Each row is a point on a landscape with many peaks, with its height.
A climber steps from a point to whichever of its 2 nearest points has the largest rise for the distance, and stops where none of them is higher. Distance is the straight distance between rows; heights are no part of it.
Pumis h=5.30: [ -2   4  15  -2   5 -20  -9   8  18 -20  -3   1 -11   7   8   2  11   6
 -10   2   7 -10 -13  -3   5 -18  -7   9 -13   9   5 -11   1  17 -16  -1
  -9  37  -6   5   7 -11  21 -15 -14  -3  21]
tef h=4.09: [-38  18  10 -15 -25  -5  -8  18  -8  -8  -4 -14  -5   8   5   9  -4 -18
  13  32  15  -5   7 -15  -8   3 -12 -14 -34  15   1  -2   7   8  -2 -16
  -1  -3   8 -12  17 -14  -8  -5  -1   9  -4]
zalu h=1.82: [-16   1  -2 -21  17   3  -6   9   1  10  14  -4  -8  11  -3  16 -11 -23
  15   5   9   1  -1  -5  15  -5 -24  12 -33  -5  11   5  12  -8  13  -8
 -12 -21  21  10  -1  -8 -10  -6  -9  -4  -4]
Dimi h=0.52: [  1   9   6   4 -23 -13   0 -10 -17   5   1  13  14 -12   2 -13  16   8
   0  -2 -11 -10   5  -9 -12   6   9  -6   1  10   5 -21  11  -5  -5  -8
  -2   1   5 -20   8   0  -9   4   3 -14  -6]
seva h=5.28: [ 27 -18  -9  15  -9  -3  16  -8   3 -31   8   2   9 -13 -38   1  11  15
   0  -3 -24  24   9  18  -4  -7   6 -11  40 -20 -18  31 -23  -9   4  22
  14 -16   5  21 -13  17 -10   9   0   7  -6]
Lele h=3.84: [  6  -5   2  14 -12   8   0  -7   7 -22  -2   1   4  -1 -11   5  -4   8
 -17  -9   6   7   2  16 -17  -2   5  -7  28  -3 -18  11 -14   6 -12  10
  26  -7 -17  11  -2  20  10  10  16  13  -8]
kupat h=3.93: [ 10   0  -6 -16  11 -20   2   0  -8  23   9  10  -2  -5   2  -8   7  -2
  10  -6 -18 -14   4 -10  12   4  -8  11 -18  -6  13 -15  11 -12   7 -12
 -19  -3  21  -7   3  -6 -14  -5 -14 -22   4]
mosaz h=5.21: [  1  -6   7 -17 -19 -27  -3   8  -1  -2   5   1   2   8  -3   1   1 -11
  -3   0  -4 -17  -4  -7   8  -4 -14  -9 -28   3   4 -15   5   0 -23 -17
 -16   2  22 -10  20   9   2 -13 -19  -4  11]
rul h=4.97: [ 22 -16   2  11   5   1   5 -11   6 -37  11  -3  -4 -16 -30   4   8  12
  -1 -11 -10  19  -2  16  -5 -12   0   1  35 -12 -13  27 -12   3  -1  26
   7  -9  -1  21 -15   8  -4   5  -1  11  -1]
Risem h=4.22: [  6  -3   7  10  -8 -27   2  17  24  -4 -12 -10   2   4   2  -8  11  21
 -27 -12  -2 -15   0   3   8  -2  13 -15  16 -10 -11   4  -6  14 -22  -7
  -4  35  -9   5  14  14  23   1  -3   8  10]
zodoz h=2.95: [  2  -6 -10   2   9  38  -6  -8   4 -12  10   5  -6   9  -7  11 -21 -19
  -4  -5  14  21 -14  18 -15 -10 -15  -2  13   7  -1   1 -11   2   0   8
  21 -23 -11  21  -9  13  -1   4  11  14  -9]
Gil h=5.27: [-11  -5   7  10 -40  -6   0  -5 -15  -6   4 -10   7  -9 -12  -4  -3   8
  -5  -7   0   6  16   3  -9   0   9 -18   5   1 -11   5   5 -15 -12  -1
   5 -19   9 -11  11  15 -12   9  -2   4 -12]
goneg h=2.58: [-27  26   5  -8 -17  -6   6  26   6   6 -25 -13   5   5  15  -3   9  -6
   8  23   3 -12   0 -14  -1  12   8 -16 -10   7  -2  -2   2  12  -9 -15
  -3  30 -12 -19  18  -9   8  -5   6  10   7]
Movin h=3.79: [-19   0  10 -15  -1 -10 -27  11   3 -19   7  -1 -31  15  16   9  -8   1
  -6  15  19  -5   3 -16   1 -24 -18   5 -36  11  10 -11  11  17   1  -1
 -21  16   7   2  11 -19   4 -14 -18  -9  12]
finor h=2.15: [-11   8  -3   1  21  16  -9   4  15  10 -18  -4  -9   9  26   4 -11   4
  -5  -2  15   1  -6  -3  -2  -4   2   5  -2   8   7  -9   2  12   7   4
   9  18 -29  -2  -4 -15  15  -1   9  -4   8]
Kavef h=1.68: [-16 -12  -3 -19  16  -1  -9   5  -1   9  17 -19 -18  -4  -9   7 -14  -9
  12  -2   7  12   0  -2  13  -6 -14  16 -26  -9  11  16  14 -12  10   2
 -19 -24  21   6  -3 -10 -22  -6  -8  -2  -6]
kivo h=2.86: [ -2   1 -14  13 -20  16  21  -4 -20  23  -3  -2  23  -9 -11  -7  -6  -1
  10  -4 -12  14  14  12  -4  22  20  -8  15   0  -5  10  -6 -24   4  -4
  12 -24   4 -10  -2  19 -17  11  20   7 -18]
kedi h=2.10: [ 34   7 -15  11  15  27  29 -16  -9   3   0  18  29  -1  -8  -8   2 -17
   9   5 -16   5  -9  12  -9  14   7   4  32   4   4  -4 -32   2  28  -2
  19   0 -17   3 -15   0  -1   6  21   3   0]
Gog h=4.66: [-38  12  15  -6 -20  -3 -11  13  -6 -20  -5 -22 -12   0   4   3  -3   1
   6  22  18   5   9  -8  -8  -2  -4  -6 -17  10   0   7   9   9  -7   0
  -3   0  -5 -13  11 -14  -5  -5   2  10  -5]
parar h=0.64: [  7   8  14  12 -29 -16  -3 -13 -14 -17   4  16  15 -14  -8 -11  22   9
  -3  -1  -6 -11   3  -6 -19   0   4  -4   7  13  -3 -21   3   1 -17  -5
   3   6   4 -15   2   1  -2   1  -1 -11   0]
Samo h=1.28: [ -1 -16   4  -8   7  -3 -15  -2  13 -21  17 -10 -24   3  -7   7 -14   0
 -11 -18  12   9 -10   9   6 -27 -12   0 -11  -5   4   7   5  -1  -7  13
 -12  -6   9  16   3   4  -1  -5 -11   7   5]
Mis h=5.64: [ 22 -16  -8  24 -17  -8  21  -5   0 -10   0  -4  12 -13 -33  -2   7  18
  -4  -7 -23  13  16  14   1   4  18 -12  35 -23 -24  26 -15 -13   1  15
  11 -18   1   7  -5  26  -5  13   8  10  -9]
seki h=4.31: [ 32 -23 -15  -7  19  -2  -5  -9   9 -17  22   6 -18  -9 -16  -8   0   8
   0 -22 -12  10 -10  15  -1 -19 -12  -5  12 -11  10   6  -6  -8   2  18
 -14  -6  18  17  -9   7 -11   2 -13  -2   3]
dafen h=4.12: [  6   3  13  20 -15   5  13   3   6 -27  -9  -7  13  -4 -23  13   7  -1
 -13   6   2  12   4  17 -14   7  10  -4  28  -5 -29  20 -20   8 -20   3
  35  -1 -18  17  -7  18  14   3  15  21  -6]
vosub h=0.27: [ 19   3  -3   7   6   2   1 -23 -17  15  -5  19   6 -18  11 -21  10  22
   1  -6 -13  -8   4  -9  -8  10  18  11  19   2   8 -13   4  -7  22  10
  -2   0 -14 -16 -10 -11  -9   6  11 -19  -8]
Dag h=3.26: [-19   2  -4 -16  22  -7  -4  22  16  27  -7 -18 -13  13  16   5  -8  -2
   0   0   8  -5  -3  -5  21   3  -1   3 -21  -9  11   9   9   0   5  -7
 -19  13   0  -1   9 -10   2  -7  -5  -2   6]
tus h=3.55: [  9  -3   6  14 -21  17  -7 -19  -9 -27   1  11   5  -7 -10   3  -3   0
 -13  -5   6   8  -2  11 -30  -6  -1  -6  24   8 -12  -8 -14   6 -14   6
  28 -11 -14   5  -5  14   2  11  17   4 -10]
retu h=2.01: [ -8   5   2 -16  11   5 -12  -3  -1  -2  15   8 -10  12   3  13  -6 -19
   9  10   8  -3  -8  -9   2  -8 -24  13 -25   6   8 -10  11   1   9  -5
  -3 -11  11   9  -3 -14  -3  -3 -10  -9   1]
rer h=4.64: [ 14 -13 -24 -11  24  17   3   9  18  14   8   4   4  25  -7  13 -14 -36
   1 -11   3   2 -15  20  20  -1 -12 -17   0  -9   9  -1 -23  -6  -3  -7
   1  -6  18  23   1  22   4  -4 -10  15   3]
Kudeb h=3.78: [ 11 -10 -14  12 -19   0   4 -18 -22  19   9  10   9 -19  -6 -17   4  12
  10 -16 -19   1  14   1  -4   9  17  -8  12  -1   7  -5   5 -25   6   5
  -6 -28  14 -16   4  11 -26  11   7 -11 -14]
laf h=3.18: [-37  21   8  -8   4  -6 -12  26  11  -8 -13 -17 -22   1  20   9   2   7
  14  29  12  -3   6 -18   4  -6  -6   4 -21   4   3   9   4  25   2   4
 -14  30 -18  -9  10 -27   7 -15   2   4  15]
Nobil h=2.31: [ -9   6   4  -5   0  16 -22 -12  -7 -13  10  16 -16   6  12   5  -9  -5
   0   2  18   2  -1  -7 -16 -14 -18   6 -14  17   8 -26  13   5   6   2
   3  -9  -3   3  -1 -13   0   4  -2 -11  -8]
Kozo h=2.26: [-18  29   1  -3  -3   4   5  17   3  18 -27   0   8   5  24  -3   9  -3
   7  19   1 -10   0 -18  -3  15   8  -4  -3  10   2 -11   5  13   1 -11
   6  29 -24 -18   8 -18   9   2  11  -5   6]
tid h=3.19: [ 12   2  -1   8 -12  23 -10 -19  -6 -17   6  25   3   6  -3   2  -8 -14
 -10  -6   7   0  -8  13 -32  -7 -10 -11  16  17  -3 -24 -13   3  -8   0
  27  -5  -9   6  -1  13   7   9  14  -4  -7]
Tise h=1.41: [-13 -16  11  -4   3   1 -15  -8   3 -21  10 -21 -25  -9  -4   1 -14  14
  -7 -13  16  17   1   4   0 -15  -2   7  -4  -3  -2  17  12   0  -3  21
 -11 -13   0   7  -1  -4  -7  -1  -3   6  -3]
lona h=3.51: [-22  20   3 -18 -11   1  -4  13  -1   8  -7   5   3  17  13   6  -2 -20
   7  23  11 -10   2 -15  -1   6 -14 -10 -29  12   4 -15   8   7   0 -20
   0   4   6  -7  13 -10   4  -2  -4  -5   2]
sezin h=2.41: [-16  -1  -2  -2  15  22 -19   0  15  -6  -4  -5 -19  14  17  10 -21  -4
  -8  -3  22  10  -8   4  -2 -13 -10   6  -9   9   6  -3   3   6   6   8
   4  -2 -21   6  -2  -8  16  -2   8   3   0]
mego h=6.03: [ 11  14   5 -13   9 -15  -3  -4  -7  10   1  34   5   6  12   0  18 -14
  12  15 -12 -21  -5 -23   0   3 -17  18 -24   8  10 -36  13  13   9 -19
  -4  17  11  -1  -7 -25   5  -2 -20 -27  12]
lomil h=5.15: [  8  -8 -16  -5  29  17  -3   3  18  13   2  -1  -2  17   1   7 -16 -18
  -3 -11   7   4 -14  14  11  -6  -4  -4   4  -4   8   2 -13  -3   5   3
   4   0   0  16  -6   8   9   0   1   9   4]
Ziteb h=0.17: [ 22 -10 -13   6  24   3   0 -18  -4  21  -6   6  -6 -21   8 -24   3  33
   3 -15 -12   1   3  -2   4   7  23  20  22  -9   8   8   2  -6  26  22
 -11   0 -11 -13 -17 -10 -10   3  14 -12  -8]
gemip h=3.74: [  9 -10  -8   0  18 -19   9  11  18  22 -10 -17  -3   0   7 -14   0  22
 -16 -22  -6  -8  -1   4  21   4  16   0   8 -16   0  16  -1  -3  -2   2
 -15  23  -4   0   5   8  10   0   1   3   9]
feno h=3.62: [ 20  -9 -17 -19   5   9  -4   4   3  15  14  26   4  25   0   6 -10 -42
   6  -9   4 -11 -11   2   9  -7 -21 -17 -19   0   8 -29  -7  -8  -3 -18
  -3 -16  29  13  10  15   6   0 -16  -5   2]
Lelet h=2.67: [ -8  -1  -7  -2  16  34 -16  -5   9  -8   4   3 -14  19   7  18 -23 -21
  -2  -5  22  13 -13  10  -8 -14 -20   4  -8  10   3  -9  -2  -1   7   7
  10 -16 -12  18  -7   1   8   1   8   6  -4]
Piz h=4.48: [ 11   9  -1  13   0  13  36  -8 -16 -12   3  -1  30 -17 -29   5  14 -10
  24  15 -18  20  -5  13   0  17  11  10  20   1  -6  27 -12 -11  11   6
  18 -20   2   5 -24   4 -15   3  11  14  -6]
natu h=3.48: [-25   5   9 -14  14 -12 -16  15  11  -6   0 -10 -29   8  18  13  -2   9
   1  17   9  -6   0 -14  10 -14 -13  15 -29   2  11   4  12  18   6   0
 -25  24  -2   1   5 -27   4 -16 -13  -7  18]
feri h=3.22: [-25  10  16   7 -25  -2  -7 -10 -23  -9  -6  -5   3 -20   9 -11   6  22
  12  13   2   1  16 -14 -14  10  12   1   6  11   1   5  16   1   1   7
   0 -11  -5 -22   1  -9 -16   0   2 -10 -11]
tiz h=5.08: [  2  -3   5   8  14   2  21   4  15 -15   0 -23   7  -6 -24  13   2   1
   1   0  -3  21  -7  14  12   2   7   7  22 -14 -16  38  -7   2  -4  13
  13  -8  -6  17 -14  11   4   0   3  26   1]
koti h=4.68: [ 23 -12   2   2  23  -1   2 -12  14 -32  15   1  -9 -11 -20   4   8   4
   0 -11  -9  12 -16  13   1 -21  -8   9  19  -6   0  14  -7   6  -2  21
  -1   1   3  23 -16   0  -1  -1  -7   8   8]
Gel h=2.78: [ -9   6  -9  -6  -2  18  -2   6   2  20  -4   5   5  23  11   5 -13 -27
  -4  -3  13  -2  -5   2  -4   7  -6 -17 -12   9   3 -17  -4  -8  -3 -18
   7 -10   1   1  11  11   3   5   5   4  -5]
nog h=2.89: [ -6  -8   1  -1 -12  26 -17 -21 -16 -23  15   4 -12  -6  -6   3 -18  -6
  -1  -8  13  17   2   5 -24 -15 -15  -3  -1  11   1  -8   5  -5   2  14
  10 -35   0   6  -6   3 -15   6   5   0 -19]
vesaz h=2.83: [-10  -6  11   8 -25  12 -22 -23 -21 -25  10   5 -10 -14   0  -5  -8  12
  -3  -6  13  10   8  -3 -27 -12  -6  -1   6  15  -1 -11  10   0  -6  14
   9 -22  -3  -7  -1   1 -12   4   5  -4 -16]
Nizen h=5.60: [ 38  -6 -26  -1  38  12  -2  -4   8  37  -4  27  10  25  20  -4 -11 -19
  -7 -12  -6 -24  -9   4  12   1   2  -9   0  -6  17 -35 -15  -2  19  -8
   1  23  -3   8  -2  -5  22   5  -9  -9  11]
Nati h=4.18: [-13  -7   7 -23 -11 -16 -23  13   0  -8   8  -7 -27  13  11   6  -9  -5
  -7  11  14 -11   6 -15   5 -16 -23  -6 -44   5   8  -9  11   6  -2 -11
 -25   2  16  -5  21 -12  -3 -13 -17  -5   8]
Folo h=1.10: [  4  -9  12  -5 -15 -12 -22  -6   3 -29  15   0 -16   6  -2   2  -8   3
 -17  -8  13  -3  -7   1  -6 -23 -13  -5 -13   4   2 -12   6   7 -17   3
 -12   5  11   6  11   4   5  -6 -16  -1   5]
Dusef h=5.06: [-27  18  14  -3   8 -10 -14   1 -13   1   2   2 -23 -16  23   8  17  22
  18  29  -4  -7  11 -27  -1   4  -8  26 -10   0  12   3  19  22  12   0
 -20  22  -9 -10  -9 -36 -11 -11 -12 -23   8]
zezav h=4.61: [ -4  -7   4 -20 -17 -28 -15   8  -6   0  10  -4 -18   5   8  -8  -6   0
  -2   3   3 -16  10 -15   6 -12 -16  -4 -38   0  12 -17  15   3 -11 -15
 -29   0  22 -10  22  -6  -9 -15 -20 -13   8]
mubu h=0.37: [  7  12  -1  10 -13   3   3 -21 -26  16  -5  21  19 -15  11 -18  14  15
   8   1 -14 -12   8 -12 -14  13  13   6  14  13   8 -20   6  -7  14  -1
   7  -3  -7 -25  -4  -6 -12   8  14 -21 -11]
Rega h=3.05: [-28   7  13   6 -27   6 -21 -15 -26 -19   2   0  -7 -20   8  -7   1  17
  11  12  12   2  14 -14 -25  -2  -2   1   0  18   1  -7  16   1  -4   6
   1 -18  -4 -18   4  -7 -15   2   3  -8 -17]
femi h=4.91: [-14   6  15  -5 -13 -18 -11  19  20 -24 -10 -13 -11   9   6   2   2   6
 -12   7  12  -7  -7  -4   0 -13  -4  -8 -12   5  -4  -2   0  17 -20  -5
  -8  31  -5   1  17  -5  22 -11 -10   8  17]
zoreg h=0.79: [ 16   1  13   6 -25 -14 -10 -11   1 -24   7  18   5  -3 -13  -1  10   0
 -17  -6   0  -9  -6   5 -20 -10  -5 -11   8   8  -5 -21  -7   8 -24  -4
   9  12   4   3   5  10  11   0  -7  -3   5]
voren h=4.76: [ 14  -2  -9   3  21   8  35   1   4  -6   2 -16  18 -13 -31   5  11 -10
  19   5 -16  27  -9  17  13  13   8   8  23 -10  -3  43 -16  -9   9  12
  12 -13   3  16 -23   6  -9  -1   8  23   0]
Raf h=5.80: [ -2  -2  11  18 -27 -12   5  -4  -9  -7 -14  -6  11 -14   2 -21  15  37
  -9  -2  -6  -7  15  -6  -6  10  26  -6  27  -1 -16   3   7   1  -7  12
   1   4 -12 -21   2  12   0  10  12  -6  -8]
Nasam h=3.33: [ -9  -2  -3  -1  18  -4  11   3   4  22  -9 -22  -1 -14   5  -7   2  21
   6  -3  -1   9   4  -2  15  16  20  16  10 -11  -2  29   8  -7  10  12
 -11  -3  -5 -11  -8  -7  -9  -1  12   2  -6]
gebuv h=5.68: [ 15  -6  -9  15   8   1  32   5  10  13 -15 -16  17  -5 -13  -7   4  14
  -9  -3 -11   3   5  10  13  20  27   2  33 -16 -20  32 -18  -2   6   4
   6   1 -13   5  -9  18   8   9  23  18  -5]
dil h=5.34: [  2  -8  -2  11  13  -1  25   8  15   1 -13 -22   7  -5 -14   3   0  10
  -9  -6  -3  13   0  15  12  11  19   6  25 -18 -19  38  -7  -1   1   7
   8  -5 -12  10 -11  13   7   4  14  25  -4]
visak h=3.16: [  4  -2  -9 -14  -6   3  -7   7   6  18   6  12   3  22   5   4 -12 -29
  -4  -9   8 -10  -6   0   4  -1 -13 -18 -20   4   5 -26  -3  -9  -6 -21
  -1  -6  16   2  16  13   5  -2  -8  -1   1]
Fel h=5.62: [ -3  22   5 -11  16  -9 -10   4 -10  24   2  28  -3   6  20  11  12  -8
  16  27 -12 -18   6 -29   6  10 -21  23 -27  -1   9 -23  19  17  14 -22
  -8  17   8  -1 -14 -37   0   1 -21 -33  11]
kekam h=5.69: [ 15  -4   5   1  23 -16  -3  -2  17  -7  -1   4  -8   3   7  -2   9   7
 -14 -10  -4 -10 -16   2  10 -15   2  14   0  -1   7  -9  -2  10  -7   4
  -9  34  -4  11  -1  -6  19  -8 -14  -6  22]
Vus h=2.38: [ 17   0 -19  10   7  30  21 -15 -13  18  -5  11  17  -3  -2 -13  -9  -2
   3  -3 -12   8  -2  10  -7  17  12   4  28   2   0   2 -22  -4  20   3
  17 -13 -15  -7  -9   9  -4  11  31   0 -12]
vipa h=4.71: [  9  -7  -5  16 -37   4   4 -12 -14  -5   7   8  16  -8 -20  -4  -1   1
  -8 -11 -14   3  13  13 -18   2  11 -19  21  -2 -12  -1 -10 -15 -10  -1
  18 -16   7  -1   7  25  -9  14  10   0 -12]
Bag h=5.61: [ 19  -6 -14   0  42  18   0  -3  23  11   0   6  -5  12   9   5  -9 -10
  -6 -13   2   0 -18  14   9  -9  -3   7   9  -3  11  -3 -15   4  12   9
   4  14 -12  17 -10  -2  19  -1   1   6  11]
zasi h=3.17: [ -3  -6  -7   3  -5  38  -3 -15 -10 -19   6   3  -3   0  -9   7 -19 -10
   2  -7   8  28  -3  15 -21  -5 -10   0  13   5  -6   9  -8  -3  -3  14
  23 -32 -10  14 -12  12  -8   9  19  13 -19]
Kaz h=1.58: [-23 -10  -3 -11  26   4  -9   1  -2  12  11 -23 -24 -17  -2   8 -14   7
  17  -2   6  16   9  -1  13   1  -2  24 -10 -14   9  32  15  -9  19  16
 -21 -20  12   1 -14 -14 -24  -5   1  -3 -11]
muko h=3.52: [ -8  -1  -3  12 -21  -4   7 -12 -25  17   2   1  14 -22  -3 -12   7  15
  19  -3 -15   1  17  -8  -3  13  20   1   2   1   4   8  12 -24   9   6
  -5 -28  14 -22   1   4 -27   4   5  -8 -18]
doz h=3.10: [-18  10  -8 -12   9   0  -9  16   8  27  -9  -4  -9  18  20   5  -8 -10
   2   8   8  -8   1 -10  10   7  -7  -4 -25  -1  10 -10   9   1   9 -15
 -10   7   1  -4  11 -14   1  -3  -7  -7   1]
nabed h=5.26: [-28 -10  14  -8 -27  -9 -13   8  -8 -21   7 -31 -18   0  -6   3 -13  -3
  -4   7  17  10  11  -5  -1 -11  -8 -14 -22   2  -4  14  11  -2  -9  -1
 -10 -16  13  -9  16  -4 -12  -3  -4  14  -7]
nok h=3.98: [-20  10  10  16 -35   3  27   6 -20  -3  -5 -18  24 -12 -16   4   8  -1
  10  14  -6  18  18   4  -1  17  20  -6   4   2 -19  27   4 -23 -11  -3
  15 -23   2 -13  -4  11 -11   6   4  19 -14]
Sok h=5.65: [  5  -2   4  25 -23  -9  20   0  -6   4 -14 -12  18 -10  -7 -15  11  35
 -10  -5 -10  -1  15   1   0  19  31  -5  30  -9 -24  15   0  -6  -2  11
   5  -7 -13 -14  -4  20   1  13  17   5  -9]
Pefep h=6.16: [ -6   8   1 -13  24  -3   0  19  20  17 -11   5   6  29  15  21   4 -27
   3  13  10 -15 -18  -4  20   2 -11   5 -26   2   6 -13   0  12   1 -15
  -2  24   4   6   3 -11  24 -11 -17  -1  21]
kefil h=4.51: [-12   2  14   3 -19 -22   2  22  17 -19 -12 -22  -1   4  -6  -1   8  13
 -18  -1   8  -4   3   2   5  -3   4 -17   6  -5 -16  12  -3  13 -28  -5
  -1  23  -5   3  14  10  19  -2  -4  15  11]
rokud h=6.14: [  4  -4  13  13 -15  -8  -5 -12 -10 -13 -10  -1  -1 -20   6 -18  14  41
  -6  -5  -1  -3   8  -7  -9  -2  19   6  27   2 -11   5  10   7  -2  21
  -1   5 -14 -14  -6   1   0   5   7  -8  -6]
Bikeg h=4.17: [ 26 -14 -26 -15  10  11   2   4  11  10  13  17   6  25  -9   9 -12 -42
   8  -8  -1  -2 -12  14   9  -5 -23 -25  -6  -7   8 -13 -24  -9  -4 -10
   1 -17  29  22   4  27   2  -2 -15   6   2]
Sinu h=3.53: [ -1  -3  -6  -4  23 -12   9  10  14  28 -11 -19   1  -2   8  -6   1   7
  -5 -12  -4  -2  -3   1  21   8  12  10  -1 -12   7  18   5  -5   5  -1
 -14  14   0  -3   2  -4   1  -3   3  -1   6]
moza h=0.94: [ 16  -4   8  -4 -21 -20 -20  -7  -1 -21  11  17  -8   4  -1  -2   4  -2
 -17  -9   2 -13  -7  -2 -14 -19 -12 -10 -14   9   5 -33   1   6 -24  -8
  -7  15  12   2  10   7  10  -6 -19  -9   8]
fari h=4.16: [ 21 -15  -8  18 -29  -6   9 -17 -16   2  12  11  12 -21 -20 -14   7  19
   3 -18 -25   4  17   8  -6   2  14 -12  22  -9  -3   1  -3 -21   1  12
   0 -21  14  -8   1  19 -20  13   5  -4 -10]
gevo h=6.57: [ 29  -1   0 -15  30 -15   3  -3   1   4   7  31   5   5   0   2  15 -18
  10   5 -13 -19 -16 -10  11  -8 -19  19 -21   1   9 -28   3   7   6 -11
  -9  17  12  10 -11 -15   8  -5 -24 -20  19]
Tupe h=6.01: [ 15  -7  -1 -29   0 -24   5  11   6  17   3  14   9  19   1   1   1 -26
   6   4  -7 -25  -6  -9  18   1 -19  -3 -37  -1   5 -23   6   2 -16 -26
 -15  10  25  -4  14   9  12 -19 -30 -10  16]
karu h=3.97: [ 14  -5   1  10   5 -21  14   9  18  10 -10 -12   8  -2   0 -11   9  18
 -24 -16  -6 -13  -1   3  13   5  19  -5  21 -14 -10   9  -7   5 -10  -2
  -5  26  -6   1   4  11  16   2   4   5  10]
libav h=6.94: [  8  -5  -7 -24  28  -7  -3  14  13  21   3  13   3  26   8  11  -1 -27
   9   3   2 -17 -13  -5  23  -5 -19   6 -34  -6   9 -15   1   0   1 -18
 -13   6  22   9   2  -4  15 -12 -24  -9  17]
ziz h=3.11: [-10   2  -5   1  -4   5  16   5  -4  24  -9 -16  12  -7   0 -10  -2   4
   2  -7  -3   9   6   3   6  18  16  -3   7  -3  -3  18   3 -14   3  -5
   1 -11   0  -9   0   9  -8   3  15   9  -7]
Rop h=4.45: [ -4  13  21  14  -6   1   9   4  11 -31  -5  -8   9   1 -17  19  10  -8
  -4  10  14  10 -10  13  -6   1  -3   5  10   8 -19  17 -13  14 -23  -4
  30   6 -16  13  -6   8  17  -5   7  26   4]
mul h=4.30: [ 20  -1 -11  -7  20 -14  -6  -2  -7  37   1  19  -6   2  16 -16   3   4
   1 -13 -15 -23   3 -10   8   6   0   5 -15  -7  18 -29   9 -11  12 -13
 -17  13  11  -8   5 -13  -5   0 -11 -23   2]
guk h=2.70: [  1  12   7   1  -8  16 -17 -11  -4 -16   6  26   2  11   9   4   0 -18
  -4   1  14  -4 -11   2 -26 -10 -16  -6  -7  24   2 -37  -1   7  -5  -7
  14   1  -6   5   1  -3  11   5   2 -10  -2]
vebas h=6.10: [ 25  -3  -1  -7  40 -11   1  -5  10   4   6  15  -8  -2   3  -2  12   0
   5  -5 -13 -11 -16  -1  14 -12  -3  24  -9  -5  12 -11   0   4   8   3
 -14  28   5  10  -9 -16   7  -9 -17 -14  21]
zoz h=1.51: [-26 -14   9  -5  14  -3 -12  -5   0  -5   7 -27 -23 -21   1   1  -9  24
   9  -5  10  15  10  -3   9  -2   5  21  -4 -11  -2  31  21  -3  11  22
 -19 -16   4  -3  -8 -10 -17  -4  -2   2  -8]
sabod h=4.80: [ -3   2   9   6  12   4  12   3  14 -22   3 -14   5  -1 -17  16   0 -12
   0   0   7  13 -14  16   3  -3  -3   8   9  -3 -10  26  -8   7 -10   4
  15   1  -5  19  -9   7   7  -5   0  23   6]
zin h=5.72: [-19  -9  12   2 -30  -2 -11  -1 -11 -18   7 -20  -7  -4 -11   0 -14   2
  -8  -3  13  12  11   1  -6  -6  -2 -15  -5   1 -10  10   9  -7 -13   1
   1 -21  11  -7  14   6 -10   4  -4  12 -12]
Ral h=6.54: [ 27  -1 -14   5  31  12  -2  -7   9  19  -4  22   8  15  16  -4  -4 -10
 -11 -10  -3 -15 -14   7   5  -1   3   1   8   3  11 -27 -14   6  13  -6
   7  26 -16   6  -2  -4  21   1   1  -4  11]
legib h=5.33: [-18  25  13  -8  11 -11  -8   2 -16  12   7  17 -12  -6  21  15  17   4
  19  35  -9 -10   7 -31   5  10 -20  26 -21  -1   9 -11  20  21  15 -14
 -14  17   1 -10 -14 -42 -12  -3 -14 -32   8]
makup h=4.21: [ -2  14   9  21 -19   7  37  -1 -14  -9  -5 -10  30 -14 -23   8  16  -3
  13  16 -11  18   5   9  -3  20  23   4  18   1 -22  30  -4 -14  -6   3
  24 -19  -6  -7 -16   8  -7   6  11  19 -11]
fenu h=4.78: [ 28  -5 -20  -4  28  -1  -8   3   2  43  -1  21  -5  13  17 -14  -5  -5
  -6 -21  -8 -20  -2  -1  13   2   0  -4 -12  -8  18 -37  -2 -10  15 -14
 -12  17  10   2   6  -7   6   3 -12 -16   7]
luti h=2.92: [-36  22   6  -8  -1  -3   2  28  15  -9 -21 -26  -7   5  12   9   3  -3
  10  25  14  -1  -2 -11   6   4   0  -4 -13   7  -4  15   2  20  -6  -3
  -3  28 -20  -7  12 -17  13  -9   8  15  15]
fidu h=2.65: [  9  -5 -17  12  -9  25  24  -4 -13  16  -1   3  23  -2 -14  -4  -7 -14
   0  -3 -15  14   5  16  -8  18  14 -11  20  -1  -7   9 -23 -15   6  -6
  22 -18  -5   0  -5  22 -12  10  25  12 -16]
Gikes h=6.12: [ 19 -10 -10  25 -11  -1  33  -1  -4   7  -9  -7  25 -12 -18  -8   6  22
  -6  -3 -20   7  15  11   4  22  32  -1  38 -19 -22  28 -18 -10   8  10
   8 -11 -11   1 -10  24  -1  13  22  12 -13]
rakal h=1.92: [-11  14  -8   5  16  12  -3  12  11  22 -30   0  -3  10  35  -1  -4   5
  -5   8   5 -10  -2 -12   0   5  10   0   1   4   7 -15   1  14   9  -4
   5  31 -33  -8   3 -25  17  -2  11  -6  10]
Tum h=2.84: [ -9   4  -9  -2  -7   5   8  10   3  27  -9 -11   6   9   7  -7  -9  -7
  -9  -9   2  -1   1   5   7  14   8 -16   0  -1   2   1  -1  -9  -2 -13
   1  -1  -3  -6  14  11  -1   5   8   8  -5]
zigiv h=3.37: [-14   3   9  15 -23  -2   0 -14 -31  -1  -2   1  13 -26   7 -12  15  27
  19  12  -7  -1  16 -14 -10  16  24   9  11   5   0   8  14 -12   9  14
   2 -22   0 -26  -7  -3 -22   7   5 -12 -17]

For each start below, name the point where the climber stops.
visak => Ral
zigiv => zin
finor => zasi
Kaz => Gikes
doz => zin
Risem => gevo
Ziteb => gevo
Kozo => libav
Dusef => gevo

For each start below, name every point that the climber comes to, in order.
zoz => Kaz, Kavef, zalu, retu, Nobil, guk, tid, tus, Lele, dafen, Rop, sabod, tiz, dil, gebuv, Gikes
Gel => visak, feno, Bikeg, rer, lomil, Bag, Ral
parar => zoreg, moza, Folo, Samo, Tise, zoz, Kaz, Kavef, zalu, retu, Nobil, guk, tid, tus, Lele, dafen, Rop, sabod, tiz, dil, gebuv, Gikes
Dag => Sinu, gemip, karu, Risem, kefil, femi, Pumis, kekam, vebas, gevo
